Points on a hilly landscape, in no order, each with its height.
From any point a climber steps to the highest of the 2 points nearest to it. It stops when none of these is higher. Distance is the straight distance between rows; heights are no part of it.
k148: [ 85 100 157 115 126 111 177 109 123 183 129 154 144  73 148  80 154  80
 142 100  51 146 166 146 135 109 115 106 166 143  92 148 141 110 133 105
 127 148 102 153  78 152 135 109 148 124 155 112 143  94 173 135 127  93
 137 127 157 150 147 134 135 134 195 125 190 151 161 130]  height 328
k644: [ 80 176  99 132 143 123 129  93 182 121 165 138  53 115  74 143 165 163
 120  81  80 130  87  78 220 126 124 102  87 135 147  75 119 108 122 169
 162 112 122 160  98 125 129  90 133 113  81 152 163 191 125 156 170 109
 171 155 121 148 163 167 112 123 143 121 141 188 159 126]  height 505
k25: [128 134 140 105  80 107 104 101  97 171 148 108 128 125 124 146  96 150
  97 123 117 100 172 102  68 108 115 118  90 148 131 167  85 121 191 116
 149 120 177  87 110 141 146  97 156 135 126 129 166 118 140 101 195 121
  91  84 107 112 165 182 144 161 103 154 146 120  94 108]  height 565
k387: [138 156 106 128 141 180  72 118 196  59 124 114 103 128 139 133 156 157
 117 134 146 175  90 142 189 175 138 140 123  97 177 114 151 139  97 149
 151 151 132 156 155  85 120 116 133 136  99 149 124 218 100 130 125 152
 180 170 129 100 123 156 128 153 124 107  68 151 109 165]  height 64
k867: [102 113 122 139 113  73 106 183 115 116  60 161 114 121 137 201 113 157
 122 153 172 179 118 112 134 131 157 147  86 163 146 136 130 130 105 168
 132 124 169 121 148 119 144 133 172  96 101 129 135 123 145  99 102 149
 114 124 120 121 122  97 139 168  55 182  63 125  26 163]  height 452
k589: [ 66 106 173  91 155 124 133 130 166  99 116 156 144  71 148 140 174 113
 165  96  83 178 110 146 179 126 162  85 163 148 108 100 140 165  93  85
 105 142 114 154  80  97  77  75 150 135 144 116 134 140 164 126 121 132
 182 140 129 108 116 125 146 143 169 138 114 174 140 161]  height 331
k448: [139  79  92 177 169 146 140 182 159 108 131 127 107  94 122  78 112  75
 156 124 171  98 122 120 180 158 114 157 137 121  94 166 144  44 128 117
 108  92 111 193 180 136 160 142 158 156  58 132  91 121 133 113 111 120
 145 177 195 138 155 104  99 139 143  73 133 131 166 148]  height 244
k536: [166 111 108 168 145 186 168 111  82 165 164 100 132 141 105 101  98 122
 125 106 167  68 143 118  91 125  94 172 145 112 140 180 128 101 161 181
 120  78  87 138 134 140 197 165 136 148 112 135 112 143 134 133 154  94
  73 157 166 106 139  93 124  91 121 112 146 102 162 123]  height 134
k38: [126 161  98  90 111 129 105 106 163  56  98 144 178 116 139  86 137 150
 123 172  95 148 105 146 182 128 134 118 152  88 132 129 139 142  68 107
 170 165 101 133 108 152 125 156  76  98 185 146 127 135 126 112 178 111
 170 182 142 142  75 200 164 117 161 115  81 149 132 119]  height 107
k198: [111  92 137 152 118  98 151 143  67 192 167 149 128 134 157 173  52 160
  94 139 128 108 184  97  67 101 110 167  93 154 155 188 114 175 196 174
 138  98 139 111  98 114 185 126 192 142 105 105 182 113 142  90 148  96
  47  76 104 107 150 100 144 160  48 172 129  94 109  99]  height 442
k76: [139  80 155 150 135 119 141 169 103 132  98 127 155 134 191 132 100  84
 132 164 157 143 153 156  95 128 120 168 150 113 125 155 165 158 135 106
 110 144 137 126 158 115 132 153 142 129 118 115 117  89 126 114  43 169
 103 101 127 108 140  74 139 145 102 131 117  97 119 128]  height 3
k511: [135 135 130 147 117  89 105 168 124 105  84 124 165 151 163 110 135  89
 139 182 108 126 133 186 108 102 124 121 173  97 120 116 149 140 113  95
 142 176 129 107 148 147 120 177  88  83 133 136 118  73 100 124  75 170
 147  90 107 159 149 133 135 121 153  87 166 116 123 123]  height 483
k997: [125 106 110 133  95 124 112 144 147  93  77 138 164  86 174  84 114  89
 134 175 133 149 128 143 143 146 132 159 157  93 123 200 159 105  99 119
 148 169 158 121 154 173 171 145 117  92 152 133 140 124 171  80 130 145
 144 153 158 146  91 153 136 163 158 101 116 127  77 145]  height 392
k630: [103 160 145 159 136 142 124 112 121  88  77 157 153 135 111 113 144  99
 156  95 111 135  97 147 172 118 149 112 155  89 130  94 176 142  81 147
 145 163 123 140  96 118 124 146 111  80 166 132 134 137  98 170  84 152
 162 130 132 145 123 131 115  92 146 100 145 170 113 131]  height 403
k169: [130 187  76 162 114 172 120  85 156 144 192  94  61 144  68 118 143 137
  96  78 115  74 120 101 137 115  94 133 110  94 167 107 109  81 161 176
 176 110 136 120 129 132 183 112 110 107  80 155 154 182  98 136 185 127
 143 147 128 115 179 169 107 119 137  95 168 156 163 129]  height 593
k890: [127 118 128  60 120 143  83 106 179 133 147  96 123  96 177 127 142 106
  99 167  94 174 156 157 128 141  98 149 145 102 178 140 110 157 126  41
 148 159 137 116 174 126  97 105  95 140 100 122 124 162 149  80 149 157
 204 138 122  89  84 180 168 166 184 121 101 126 156 144]  height 486
k951: [112 120 158 128  86 111 117  95  86 172 162 129 131 138 127 172  77 180
 100 114 134  96 166  85  78  99 126 131  99 159 140 179 101 148 200 154
 145  99 165 115  86 125 177 112 191 147 113 110 186 117 139  97 190 112
  40  77 124 104 164 144 163 158  68 177 130 131  97 105]  height 501
k600: [135 151  87 144  99 102  87 147 150 141 127 102  61 129 125 147 137 119
 112 162 114 127 133 124 102 131 114 120  94 129 144 116  99  95 136 112
 146 132 185  93 203 146  93 112  98  88 101 146 145 125 108 110 130 155
 149 115  76 162 157 163 110 154 123 108 158 113 107 130]  height 406
k750: [186 135 137 116 140 204  87  81 123 125 191  65 124 156 172 153 107 111
 111 114 180  71 134 147  57 164 100 146 140 104 159 101 120 154 213 108
 127  86 136 110 148  80 133 115 148 161 126 114 132 120  86 158 163 188
 101 102 119  78 188 113 129 118  92 100 135 104 181 150]  height 261
k51: [179 113 169 118 165 176 118 101 134 131 179  94 101 123 177 141 122  91
 125  86 136 111 140 159  77 161 122 129 146 117 122  94 133 157 176  83
  98  94 127 133 133  84  88  78 170 189 117 107 131 121  92 161 104 175
 127 103 125 112 172  87 107 132 124 121 154 126 205 131]  height 274
k875: [108 150 145 130 128  88 129 138 119 121 127 143  86 147  96 177 139 152
 131 107 113 126 113 108 129 104 149  93  88 168 111  92 103 128 114 146
 120 104 130 135 113 126  82 124 130 119 132 132 129  89 109 157 118 126
 117 109  94 170 157 121 124 121 101 146 147 129 127 119]  height 517
k618: [147 137  97 107 151 125 145 138 153  91 127 122 171 146  96  70 128 130
 134 154 135 124 124 113 157 131 127 136 143 130  78 120 123 109 104 104
 111 132  58 148 117 159 119 171  66 161 161 134  73 108 136 132 164  77
 142 197 161 132  79 138 143  64 179 113  97 100 161 125]  height 224
k218: [148 120  81 155 106 135  98 167 161  80  71 130 134 101 163  83 135  90
 143 177 161 160  97 149 162 175 141 148 145  75 143 159 163 105  77 127
 150 154 157 123 192 157 156 143 111  85 123 145 144 154 129 110 107 171
 158 170 145 146 108 152  91 159 138  75 113 140  81 136]  height 362
k429: [121  88 156 133 132 108 125 186 108 103  77 137 185 158 172 147 113 124
 129 180 148 140 140 159 127 107 109 135 166 121 130 154 158 166 106  91
  94 131  89 154 132 108 132 174 130 123 115 129  87  70 120 116  48 134
 128 129 140 121 130  88 153 127 124 137 109 100 133 133]  height 19
k779: [131 160  97 122  93 110 103 135 120 161 103 113  96 160  94 143 125 148
 123 151 144 143 141 118  87 131 161 121  81 155 134 117 100  98 124 141
 133 139 186  57 168 159  98 113 111 100 145 135 122 151 124 122 143 133
 120 114  73 147 103 167 106 138 101 158 112 108  59 127]  height 446
k287: [182  91 103 121 147 171 150 144 123 118 158 100 154 155 126 102  95 140
 112 158 183  82 138 121  98 139  90 162 139 136  99 176 116 113 158 119
  97  80  57 143 146 135 175 178 115 173 114 136  71  99 127 109 170  78
  81 177 174 100 123 108 145  88 125 130 110  61 174 135]  height 167
k516: [ 74  89 140 135 126 118 160 117 135 175 119 146 103  56 143 116 125  80
 120 109  81 143 155 123 160 126 100 130 137 110 140 169 133 115 126 135
 132 123 132 150 104 147 170  95 171  97  93 117 149 144 181 117 110 134
 150 128 153 121 146 121 127 163 169 109 164 168 141 126]  height 368
k431: [131  81  89 175 156 124 167 190 120 120 117 143 109 128  98 100 102 113
 147 133 178  95 126 106 165 135 120 157 103 148  92 158 123  48 118 136
  85  88  98 169 167 140 163 164 136 149  90 139  70  89 126 125 119  92
 111 185 175 154 145  86  91 126 113 115 119 101 170 140]  height 222
k977: [ 69 142 154 129  88  81 114 137  79 122  59 191 187 139 103 150 103 171
 150 126 135 152 107 109 148  84 172 114 129 137 138 147 150 151 113 173
 155 164 155 100  71 136 165 155 141  73 161 120 169 133 151 114 128 120
 100  80 130 125 110 130 152 115  96 173 109 165  35 127]  height 321
k456: [155 166  75  92  79 142  82 113 151 142 109  98 133 145 117 118 136 165
  92 177 144 150 147 119 110 137 131 130 110 142 150 144 104 107 117 116
 157 168 178  59 158 151 123 125  83 116 144 140 116 171 139  96 184 126
 148 145  97 120  70 198 134 145 131 156  88 103  66 144]  height 405
k801: [135 122 119 179 138 150 117 127 160  91 113 117 131  99 172  86 123  62
 151 115 155 102 108 157 167 156 107 157 186  50 141 175 173 104 136 139
 152 122 143 169 139 143 189 144 150 112 102 134 147 136 125 127 102 176
 136 139 181 123 155 101 100 144 152  48 166 169 152 143]  height 294
k339: [120 104 146 158 130  44 142 204  90 168 100 152 109 133 149 154 107 112
 145 174 108 163 163 132  81 106 111 123 103 145 120 107 115 144 143 109
 116 153 150 110 181 115  80 136 136  87 120 130 133  79 122 111  58 141
 109  61  59 160 157  99 123 142  98 137 151  99 112 109]  height 561
k826: [137  99 175 112 161 127 205 104  88 140 155 147 162 108 153 124 142 122
 150  84 108 110 146 125 104 125 145  94 149 162  69 123 136 139 137 105
  96 126  99 137  46 115 120 129 143 198 188  95 118  75 145 172 132  69
  69 125 157 158 143  77 124 101 141 174 173 120 182 125]  height 89
k583: [184 110 129 100 128 174 149  96 140 146 139 105 151  89 155  64 144  66
 143 123 150 143 150 155  72 183 167 124 154 137  76 136 125  97 140  56
 111 146 165 108 147 134  72  87 138 186 166 101 101 145 150 138 129 139
 146 133 134 122  90 123  95 136 153 124 126 129 123 144]  height 492
k6: [149 161  81 111 122 161  89 127 177  69 109 123 114 108 143  92 139 149
 109 168 117 165  94 128 185 160 128 138 114  87 169 129 126 121  87 119
 164 160 126 133 163 133 134 146  91 115 124 157 134 185 101 107 166 130
 194 191 124 144  99 207 135 158 152 116  76 143 124 145]  height 82
k151: [ 81 138 185 109 123 114 100 122 133  82  67 151 152  86 144 146 149 126
 159 119 126 181 105 136 170 136 191 102 137 144 125 107 148 158  91 103
 139 176 174 134  95  98  99  96 160 104 155 119 153 153 160 114 131 157
 175 122 134 101 108 145 152 153 132 154  78 179  74 162]  height 307
k298: [124  80 165  98 131  89 188 128  94 139 142 137 165 118 156 128 115 147
 126 125 113 123 155 107 100 116 137 102 121 178  80 143 110 147 148 108
  97 112 100 134  73 133 117 135 141 176 170 103 118  63 155 144 146  62
  74 124 139 162 121 110 147 113 125 194 133  97 155 115]  height 108
k910: [102 182 122 115  86 150 116  60 131 201 176  96  79 125  78 133 150 160
  80  87  93 107 146  96 118 102  91 122  98 118 182 106 105 113 161 154
 179 133 169  87 109 129 159  80 133 104  98 139 172 184 117 128 177 148
 138  97  99 108 159 187 114 156 130 129 165 159 136 123]  height 521
k836: [191 127  95 102 119 162 147 120 115 152 129  97 144 170  93 121 120 162
 114 157 172 141 136 126  74 148 129 147 107 162 118 125  95 118 120 136
 101 121 106  82 165 129 108 143  95 166 152 142  77 154 124 138 156  88
 109 158  89 114  63 137 113  97 106 169  92  55  85 126]  height 337
k241: [ 61 147 162  94  93  60 126 120  88 153 122 184 173 161  82 170 115 216
 112 116  89 122 102  95 164  72 144 115 112 151 146 123 121 196 129 194
 139 130 123 109  50 133 150 132 119 105 135 119 160 127 162 118 156 102
  90  69 101 116 109 146 172 105 108 178 120 152  65  94]  height 357
k210: [113 113 154 138 148  97 141 166 117  62  89 158 169 155 148 134 134 127
 140 147 131 118 107 156 149 103 126  94 156 143  93 103 144 138 100 105
  92 137  76 165 119 110 108 186 116 136 145 130  87  47 103 156  78 115
 130 137 147 156 152  95 145  96 141 122 131 114 156 135]  height 36
k187: [177 135 123 183 128 139 173 120  67 178 173 130  78 161  92 170 111 156
 132  99 152 100 124 101  52 126 146 128  66 150 128  90 102 133 111 177
 115 109 132 101 166 109 106 103 139 151 139 131 136 137  89 136 130  99
  59 100  83 154 121  90  80 113  51 153 162  73 140 107]  height 615
k351: [120 111 141 118 111 120 123 143  98 123 111 128 169 169 138 161  99 163
 118 150 150 109 128 128 118  86 120 139 146 142 146 184 125 161 137 163
 135  91 118 128  91 146 171 175 132 121 133 136 133  95 127 102 129 107
  79 117 135 115 122 118 160 121  98 152 118  99  90 111]  height 402
k284: [120 158 138 113 162 186  90 102 199  79 139 110 107 136 121 167 173 166
 137  89 158 159  84 131 191 166 163  99 130 141 152  71 148 150 113 135
 122 140 129 158 120  73  69  75 134 161 124 135 117 209  99 158 116 146
 188 152 129  88 111 133 133 138 133 135  64 171 121 165]  height 49
k933: [ 83  83 113 160 124 110 154 172  94 149 115 152 135 146 147 174  98 175
 101 151 145 127 146 109 153  94  93 158 120 153 180 200 136 150 131 196
 123  74 105 161 109 122 209 173 163 112  79 130 127 107 160 106  94 111
  74 145 150 121 131  77 142 149  85 162 103 104 123 131]  height 359
k161: [141 155 136 102  90 129  71 133  92 112 115 119 183 175 124 126  99 151
 126 153 144  90 127 139  86  82 145 116 155 131 116 177 125 154 155 132
 152 133 146  87  95 152 138 155  98 131 172 130 138 105 108 104 156 115
  88  94 110 117 120 165 155 109 115 143 122 110  67  96]  height 448
k917: [159 135 166 103 111 162 127  88 121 117 115 116 167 102 147  93 130  86
 153 121 151 122 142 156  80 158 180 120 158 139  87 156 144 107 140  77
 127 146 179 112  96 138 100 105 136 161 201 102 126 124 154 138 136 149
 111 120 157 115 100 128 134 138 139 140 110 148 104 153]  height 458
k358: [187 150 102 127 149 146 169 120 103 124 177 109 132 191  44 116 138 176
 135 106 171 103 115 105  97 146 134 147  91 154  90  77  92 125 113 152
 102 110  69 107 150 127 114 139  91 178 165 133  85 155 113 173 154  68
  99 153 128 126  80 118 109  50 108 156 105  64 144 104]  height 301
k58: [140 154 194  72 127 199  87  47 135 112 170  81 132 136 132 182 149 158
 128  80 138 141 135 153 109 151 141 125 142 132 174 107 144 186 162  93
 121 119 164 119  71  66  94  67 161 184 153 103 124 176 102 160 140 166
 126 105 137  46 122 129 166 152 128 156  82 155 144 159]  height 18
k248: [160  98 105 174 172 164 129 144 163 137 154 100 100 106 136  75 120  54
 155 109 160  98 129 148 137 170 108 163 164  86 110 150 154  76 157 123
 126 117 125 154 186 144 153 108 152 162  72 138 121 143 129 136 109 164
 151 141 171 116 171  86  87 130 155  47 155 137 181 126]  height 267
k839: [169  97 140  99 138 164 108 126 152 127 152  95 116 117 166 131 124  98
 116 149 151 143 134 150  96 158 106 147 137 116 129 123 123 136 153  75
 113 112 137 132 175 111  94 110 138 158  99 121 109 131 122 124 104 169
 142 129 119 105 149 118 128 147 130 110 124 100 156 139]  height 302
k913: [155 136 128 128  98 129 108 116 107 137 125 110 129 129 143 128 110 117
 121 149 143  98 145 132  73 113 144 126 121 125 118 159 115 113 171 121
 151 120 186  95 134 156 127 140 131 124 136 135 144  96 123 114 143 158
  95  99 112 132 151 135 139 141 104 124 146 108  96 114]  height 500
k64: [ 83  87 160 131 124  53 122 182 113 123  65 180 128  99 156 177 119 129
 138 154 125 193 131 122 138 117 134 139 102 166 143 133 142 171 114 135
 121 152 153 140 143 107 136 121 185  77 100 119 138 112 168  86  75 145
 147 106 119 110 128  92 150 160  94 164  58 139  60 152]  height 445
k86: [147 133 159 142 150 107 175 107  87 163 174 132  72 136  97 171 138 144
 133  79  97 117 123  92  80 122 143  96  64 160 108  61  97 136 131 136
 112 107 131 122 114  98  71 101 144 157 138 127 145 126 101 184 129 100
  95  99  84 171 142 100  93 112  94 171 180 103 173  96]  height 560
k52: [ 82  85 150 141 147  64 167 189  82 195  84 178 122 106 137 164 103 134
 142 155 106 211 176 111 127 113 123 163  90 155 159 128 136 184 109 150
 105 159 124 122 150 107 125 130 162  70 104 111 132 137 180 107  61 136
 126  94  87 115  89  69 144 152  98 175  82 113  91 124]  height 477
k364: [159 134 120 176 139 141  99 154 146  71 102 108 145 148 155 106 127  71
 146 134 171  87  93 169 134 151 119 144 182  71 120 135 159 117 139 121
 135 126 134 154 160 123 148 171 122 123 110 138 136  90  87 138  89 183
 124 130 167 131 168  86 115 125 133  50 154 142 155 129]  height 320
k775: [ 94 153 167 107 101 104 100 104 116  92  81 158 175 132 117 137 139 157
 146 124 105 153 112 126 155 109 164 110 138 117 141 110 157 169 108 121
 161 178 157 123  69 127 134 118 117  84 180 133 160 144 144 122 140 143
 156 107 117 114  98 165 166 123 141 157  98 177  81 130]  height 287
k115: [134 137  75 181 108 112  95 161 170 112 125 112  61 120 137 125 134 100
 121 149 132 120 101 136 143 146 115 137 110  94 145 128 125  75 116 146
 151 114 173 116 209 156 142 124 126  94  73 159 156 128 116 116 116 162
 146 136 117 170 171 153  78 162 115  67 168 126 126 133]  height 374
k681: [127 136 139 154 122  71 114 174 122 114  80 144 126 136 150 134 125  90
 152 155 119 126 125 153 106 111 149 101 129 131 103 106 136 119 122 112
 130 146 160 112 173 134  97 151 121  96 145 129 130  63 100 133  69 160
 127  91  90 168 173 106 119 133 122 106 168 112 106 118]  height 519
k346: [153 147  91 118 142 182  88 109 197 122 166  93 111 111 161  75 159  85
 131 137 150 139 111 161 147 183 148 134 161  78 158 123 134 111 118  82
 161 161 182 118 184 119  82  83  98 143 112 130 123 202 127 124 112 171
 204 128 126 104  92 155 104 155 174  75 122 159 145 144]  height 557
k385: [ 79 165 150  71  91 106 143  74 112 184 159 139 149 170  63 158 148 214
  97  90  67 130 122  91 152  90 108 123 111 135 168  79 119 184 146 188
 146 129 105  93  59 129 145 108  98 106 132 117 147 164 154 135 169 118
 115  84  93 105  93 169 167 105 129 173 131 157 107  85]  height 396
k273: [177 118 119 184 118 127 156 143  67 165 146 136  94 149 119 152  88 124
 142 124 174  74 127 123  35 148 171 131  97 154 110 123 114 106 127 164
 107 117 167  84 176 133 111 130 133 153 162 129 145  97  98 128 119 110
  57  95  87 164 137  87  78 138  30 136 155  80 110 106]  height 564
k28: [ 75 170 138 121 126 109 147  84 146 148 145 153  96 141  64 163 157 165
 110  71  64 119  94  96 195  99 104 112 102 102 169  72 126 147 113 198
 149 112 108 152  69 128 156 110 129  83 100 135 163 166 126 156 136 130
 140 115 124 133 150 146 129 126 134 128 157 191 145 103]  height 467
k232: [129 169 115 152 133 117 117 152 129  84  82 135 162 160 125  85 130 107
 136 155 107 122 109 154 156  99 119 117 169  79 128 109 154 138  83 128
 140 161  97 126 129 142 132 192  74  83 157 152 123 113  81 134  99 133
 165 140 125 161 109 149 128  78 158  79 145 135 131 111]  height 441
k796: [120 108 159  92 133 121 138 113 134 156 149 134 149  85 178  88 154  67
 131 112  48 151 173 180 106 114 108 103 183 115 111 133 133 147 148  57
 136 149 115 135  95 139 121 107 141 147 148 111 143  89 137 129 115 134
 156 113 147 129 155 145 133 136 205 111 181 150 199 144]  height 296
k453: [133  82 110 132 136 130 157 167 115 101 125 129 162 158 139 111  96 142
 114 164 177  90 123 114 138 119 116 144 149 147  99 186 124  96 133 124
  92  79  91 157 115 157 169 202 111 158 126 134  65  64 138 106 150  71
  86 179 180 138 119 102 132 106 115 135 108  95 151 135]  height 193
k795: [118 137 109  81 149 152  80 125 199 133 168 101  94  85 191 114 168  94
 115 133 101 152 138 157 153 163 121 130 147  82 181 118 109 133 117  48
 143 158 151 136 181 116  75  81  99 145 101 121 131 183 136  95 123 158
 217 114 119 111 110 174 129 173 184  97 131 159 172 131]  height 523
k569: [169 140 102 103 119 148 151  96 118 138 154 111 170 137 116  64 133 111
 114 142 119  86 149 141  81 116 115 122 161 123  79 149  91 108 133  94
 122 116  80 120  98 167 137 164  77 150 164 125  95 104 123 136 170  79
 139 158 149 152 100 149 129  64 170 103 155 112 154 100]  height 191
k702: [160 112 147 145 196 150 134 160 145 100 158 131 109 115 118 100 132  97
 161  92 134 111 120 150 129 143 130 102 143 140  68  79 131 115 152  82
  78 119  78 183 143  98  65 107 140 181 107 129  95 118  88 159  81 132
 154 136 139 139 161  95 110 103 164  97 152 138 207 132]  height 449
k530: [149 127 114 201 113 116 142 170  90 148  90 139 111 145 120 132 112  97
 164 133 197 100 112 121  93 157 177 145 112 146 111 142 146  72 109 169
 120 119 185  99 175 153 119 139 137 121 158 122 135  89 120 132  75 159
  73 104 121 157 134  69  79 151  60 127 128 122  59 130]  height 513
k534: [144 113 137 100 126  86 182 127 101 165 142 134 136 122 120 120 134 148
 124 150  84 148 164 114  90 109 107 108 107 165  87 115  93 139 136  97
 104 120  93 116 112 122 100 137 101 135 150 120 107  89 145 139 149  64
 116 124  96 166 111 133 125  93 144 154 163  86 159  91]  height 132
k891: [130 108 120  95 109 143 120 105 150 132 120 116 151  97 161 103 126 107
 111 169  99 158 152 146 129 124 108 153 161  99 145 179 131 130 118  96
 136 161 130 119 129 165 146 125 108 119 143 123 125 140 171  74 153 129
 162 160 152 109  83 169 161 152 176 118 117 124 117 142]  height 435
k221: [107 104 159 125 128  35 153 182  83 184 112 167 116 129 152 173  92 145
 128 167  85 185 172 110  87 100 101 124  87 167 128 114 112 171 169 122
 107 151 130 112 138 115 101 132 156 102 120 120 143  98 141 100  92 112
 113  70  62 142 117 117 144 141 100 177 121 107 115  98]  height 522
k377: [158 108 104 131 124 159  87 144 172 106 141  92  93 132 149 170 112 135
  97 160 161 125 124 134 114 138 101 142 115 133 149 134 111 109 147 134
 123  97 132 139 187 118 141 130 138 130  70 142 123 124 119 107 140 159
 114 154 120 112 182 126 133 159  93 115 118  95 126 150]  height 333
k3: [ 81 156 146 134 165 118 134 126 131 123 114 151 118 117  91 125 162 111
 153  73  70 150  98 132 191 111 133 103 142 113 131  58 159 154  86 142
 128 145  99 157  98 108  90 111 114  79 137 123 139 150 111 172  88 140
 179 115 112 150 134 123 111  88 158 114 155 179 153 125]  height 377
k40: [ 63 139 181 104 155 120 100 115 150 119 104 148 114  90 138 155 173 115
 158  72  65 178 113 143 200 133 152  82 138 122 148  62 156 197  87  99
 139 153 132 142  88  90  80  80 145  89 128 114 144 164 126 134  95 169
 208  87 106 116 140 131 140 136 152 134 126 206 147 154]  height 352
k357: [140 137 133 144 177 133 127 139 138 112 159 112  72 143  82 136 136 133
 141  97 134 115 104 110 145 134 131 117  95 143 100  79 113 106 132 135
 103  94  98 161 147 103  89 117 130 155  99 137 109 136  95 160 113 108
 133 146 129 142 155 111 106  96 128 124 135 125 174 124]  height 479
k718: [113 169 134  85 123 128 125  90 160  79 129 130 187 132 129 108 146 139
 119 141  80 129 121 146 157 101 114 108 164  99 124 121 134 173 112 104
 151 146  83 138  65 148 130 151  76 123 178 137 133 111 135 125 176 109
 161 150 139 126  87 179 170  95 185 120 117 153 159 111]  height 130
k541: [ 79 179 119  94 119 121 138  77 144 181 160 128 106 162  56 162 172 196
  89  90  64 148 117  82 178 103  80 126  92 122 178  58 126 171 131 191
 152 115  99 119  96 117 135 106  94  90  99 138 131 187 129 143 144 116
 153 113  99 111 102 168 139 112 141 151 143 162 142 108]  height 432
k899: [ 95 129 152 137 160 117 183 117 106 125 126 173 144 105 107 116 154 107
 149  68  99 110 110 121 145 114 167  81 143 175  75  96 129 102 102 129
 119 149 109 137  68 121 103 128 140 128 182 100 133  74 140 195 121  94
 111 124 147 175 168  93 114  92 151 144 181 151 155 125]  height 67
k901: [121 140 123  89 120 104 146 101 119 146 141 125 153 127 120  99 140 139
 107 140  66 131 146 129 126  82  90 105 145 138 111 129 103 145 129 104
 119 133  71 119  94 159 127 147  79 116 147 132 119  97 155 118 161  76
 151 138 120 142 101 157 151  84 185 122 160 112 160  99]  height 159
k15: [100 153  82 151 140 140 151 109 161 153 171 115  50 124  51 130 151 147
 112  84  96 117 115  85 175 118 104 130  87 135 138 102 101  72 134 198
 148 101 111 157 126 144 156 106 138 120  70 148 144 186 124 146 167  93
 140 159 138 140 148 147 102 120 137 113 147 140 149 127]  height 540
k233: [160 124 115 126 158 142 173 138  78 121 171 127 170 190  78 115 117 183
 124 109 170  88 113  99 119 124 118 155 125 141 103 128 112 137 111 164
  93  98  49 122 117 138 147 172  88 186 152 128  88 118 132 147 155  55
  65 141 166 122  80  89 135  45 118 149 108  64 153  91]  height 275
k311: [139 142 124 111 142 194 112  85 180 130 148 112 128  81 170  70 162  62
 153 108 146 135 123 160 126 180 169 102 163 113 116 129 144  99 125  62
 135 153 190 121 136 135  69  68 130 166 156 111 124 174 129 128 122 172
 189 125 141 108  98 131  95 151 177  93 118 174 125 153]  height 526
k404: [129 137 185 103 147 197  73  72 177  57 137 113 119 123 152 172 146 152
 151  89 172 134  99 157 153 171 168 110 160 125 157 138 157 146 138 109
 116 113 150 169  80  69  93  83 172 180 139 114 125 172 101 154 127 173
 130 143 164  58 124 121 158 157 126 131  74 181 132 167]  height 35
k402: [169 131 117 133 169 153 162 139 107  85 136 124 185 176  65  89 129 155
 153 123 181 100 106 116 156 136 140 153 137 132  81 124 144 118 110 140
  97 119  36 144 115 134 130 171  83 176 165 122  66 121 126 153 125  88
 104 170 185 107  71  91 150  50 148 123  81  92 146 111]  height 250
k954: [120  84 135 175 143 125 160 154  82 174 144 149 116 125 158 175  79 161
 114 134 156 131 165 107  97 114 114 184 101 146 170 174 137 160 145 185
 116 100 132 140 119 115 175 142 197 129  92 105 155 118 138 105  96 131
  56 109 130 118 143  50 133 178  44 170 101 108 113 113]  height 391
k138: [171 117  99 140 116 148 195  92  74 189 165 115 144 124  91  65 113 107
 121 108 119  92 154 116  68 113 111 155 135 120  92 170  97  89 140 152
 115  98  98 102 109 167 167 149 117 148 151 129 118 135 138 144 172  68
 104 152 147 147  99 128  90  79 142 118 176  98 137  94]  height 156
k178: [ 68 151 118 123  84 106 128  77 129 168 127 144  87 109  85 143 123 162
 100 113  82 123 138  78 159 107 118 110  77 125 160 139 107 100 138 174
 161 137 169 118  95 148 173  95 150  78 102 132 178 175 149 128 169 137
 129 117 118 124 137 187 127 176 130 138 145 168  77 123]  height 459
k355: [159 124 131 144 134 161  85 136 129 105 169  88  96 172 156 188  93 136
 107 128 169  72 111 130  90 123  83 130 123 128 161 109 103 144 185 145
  98  72 103 148 158  91 152 149 148 150  85 139 121  92  71 129 142 159
  85 128 117 103 230 106 144 125  73 121 139  92 173 144]  height 297
k515: [128 121 135 141 165 125 148 155 126  78  94 162 160 122 116 110 158 112
 161 108 146 126 100 143 171 130 167  93 149 160  63  94 152 107  89 105
  87 146  99 171 115 113  79 156 118 141 168 112  90  76 123 171 101 101
 138 149 151 164 123  96 115  90 142 125 124 138 140 150]  height 50
k136: [176 140  89  70  93 139 101 129 150 152 130  92 127 152 109 137 140 173
 100 187 143 170 150 124 101 142 106 141  97 164 136 109  89 112 126 105
 113 140 117  87 180 129  87 124  82 132 123 133  75 156 128 106 169 109
 135 167  88 104  73 172 136 132 126 172  82  60  98 146]  height 369
k134: [150 125  76 183 111 112  91 190 171  73  95 117  98 131 161 116 135  81
 139 166 183 119  85 149 160 167 124 141 128  69 127 135 151  84 110 143
 145 118 151 141 216 133 163 155 118  97  80 161 150 116  96 124  88 184
 144 140 145 158 172 112  76 162 107  49 146 119 116 142]  height 348
k142: [ 57 120 127 122 107 112 139  89 149 164 117 152 103  47 136 113 134 111
 122 106  68 148 143 106 193 127 124 115 109 103 156 167 136  93 109 136
 153 146 159 137 107 153 177  69 157  87 101 126 176 179 191 106 157 136
 166 134 148 121 122 180 141 183 176 115 145 191 117 134]  height 404
k242: [126 114 113 163  99 102 115 176 100 126  65 140 125 132 137 160 103 121
 138 153 184 131 127 122 101 138 167 149 112 154 127 164 141  96 112 164
 136 123 179 105 156 152 153 145 155 109 125 127 134 105 136 102  97 157
  82 117 123 137 126  92 118 168  69 146  94 121  33 140]  height 481

For each start below, name the point where the climber stops.
k977 | k169
k431 | k779
k218 | k346
k796 | k169
k148 | k169
k589 | k339
k618 | k779

Write out the way that a climber takes from each point below.
k151 | k589 > k40 > k3 > k630 > k232 > k511 > k681 > k339
k453 | k431 > k448 > k248 > k801 > k364 > k134 > k115 > k600 > k779
k775 | k977 > k241 > k385 > k541 > k28 > k644 > k15 > k169
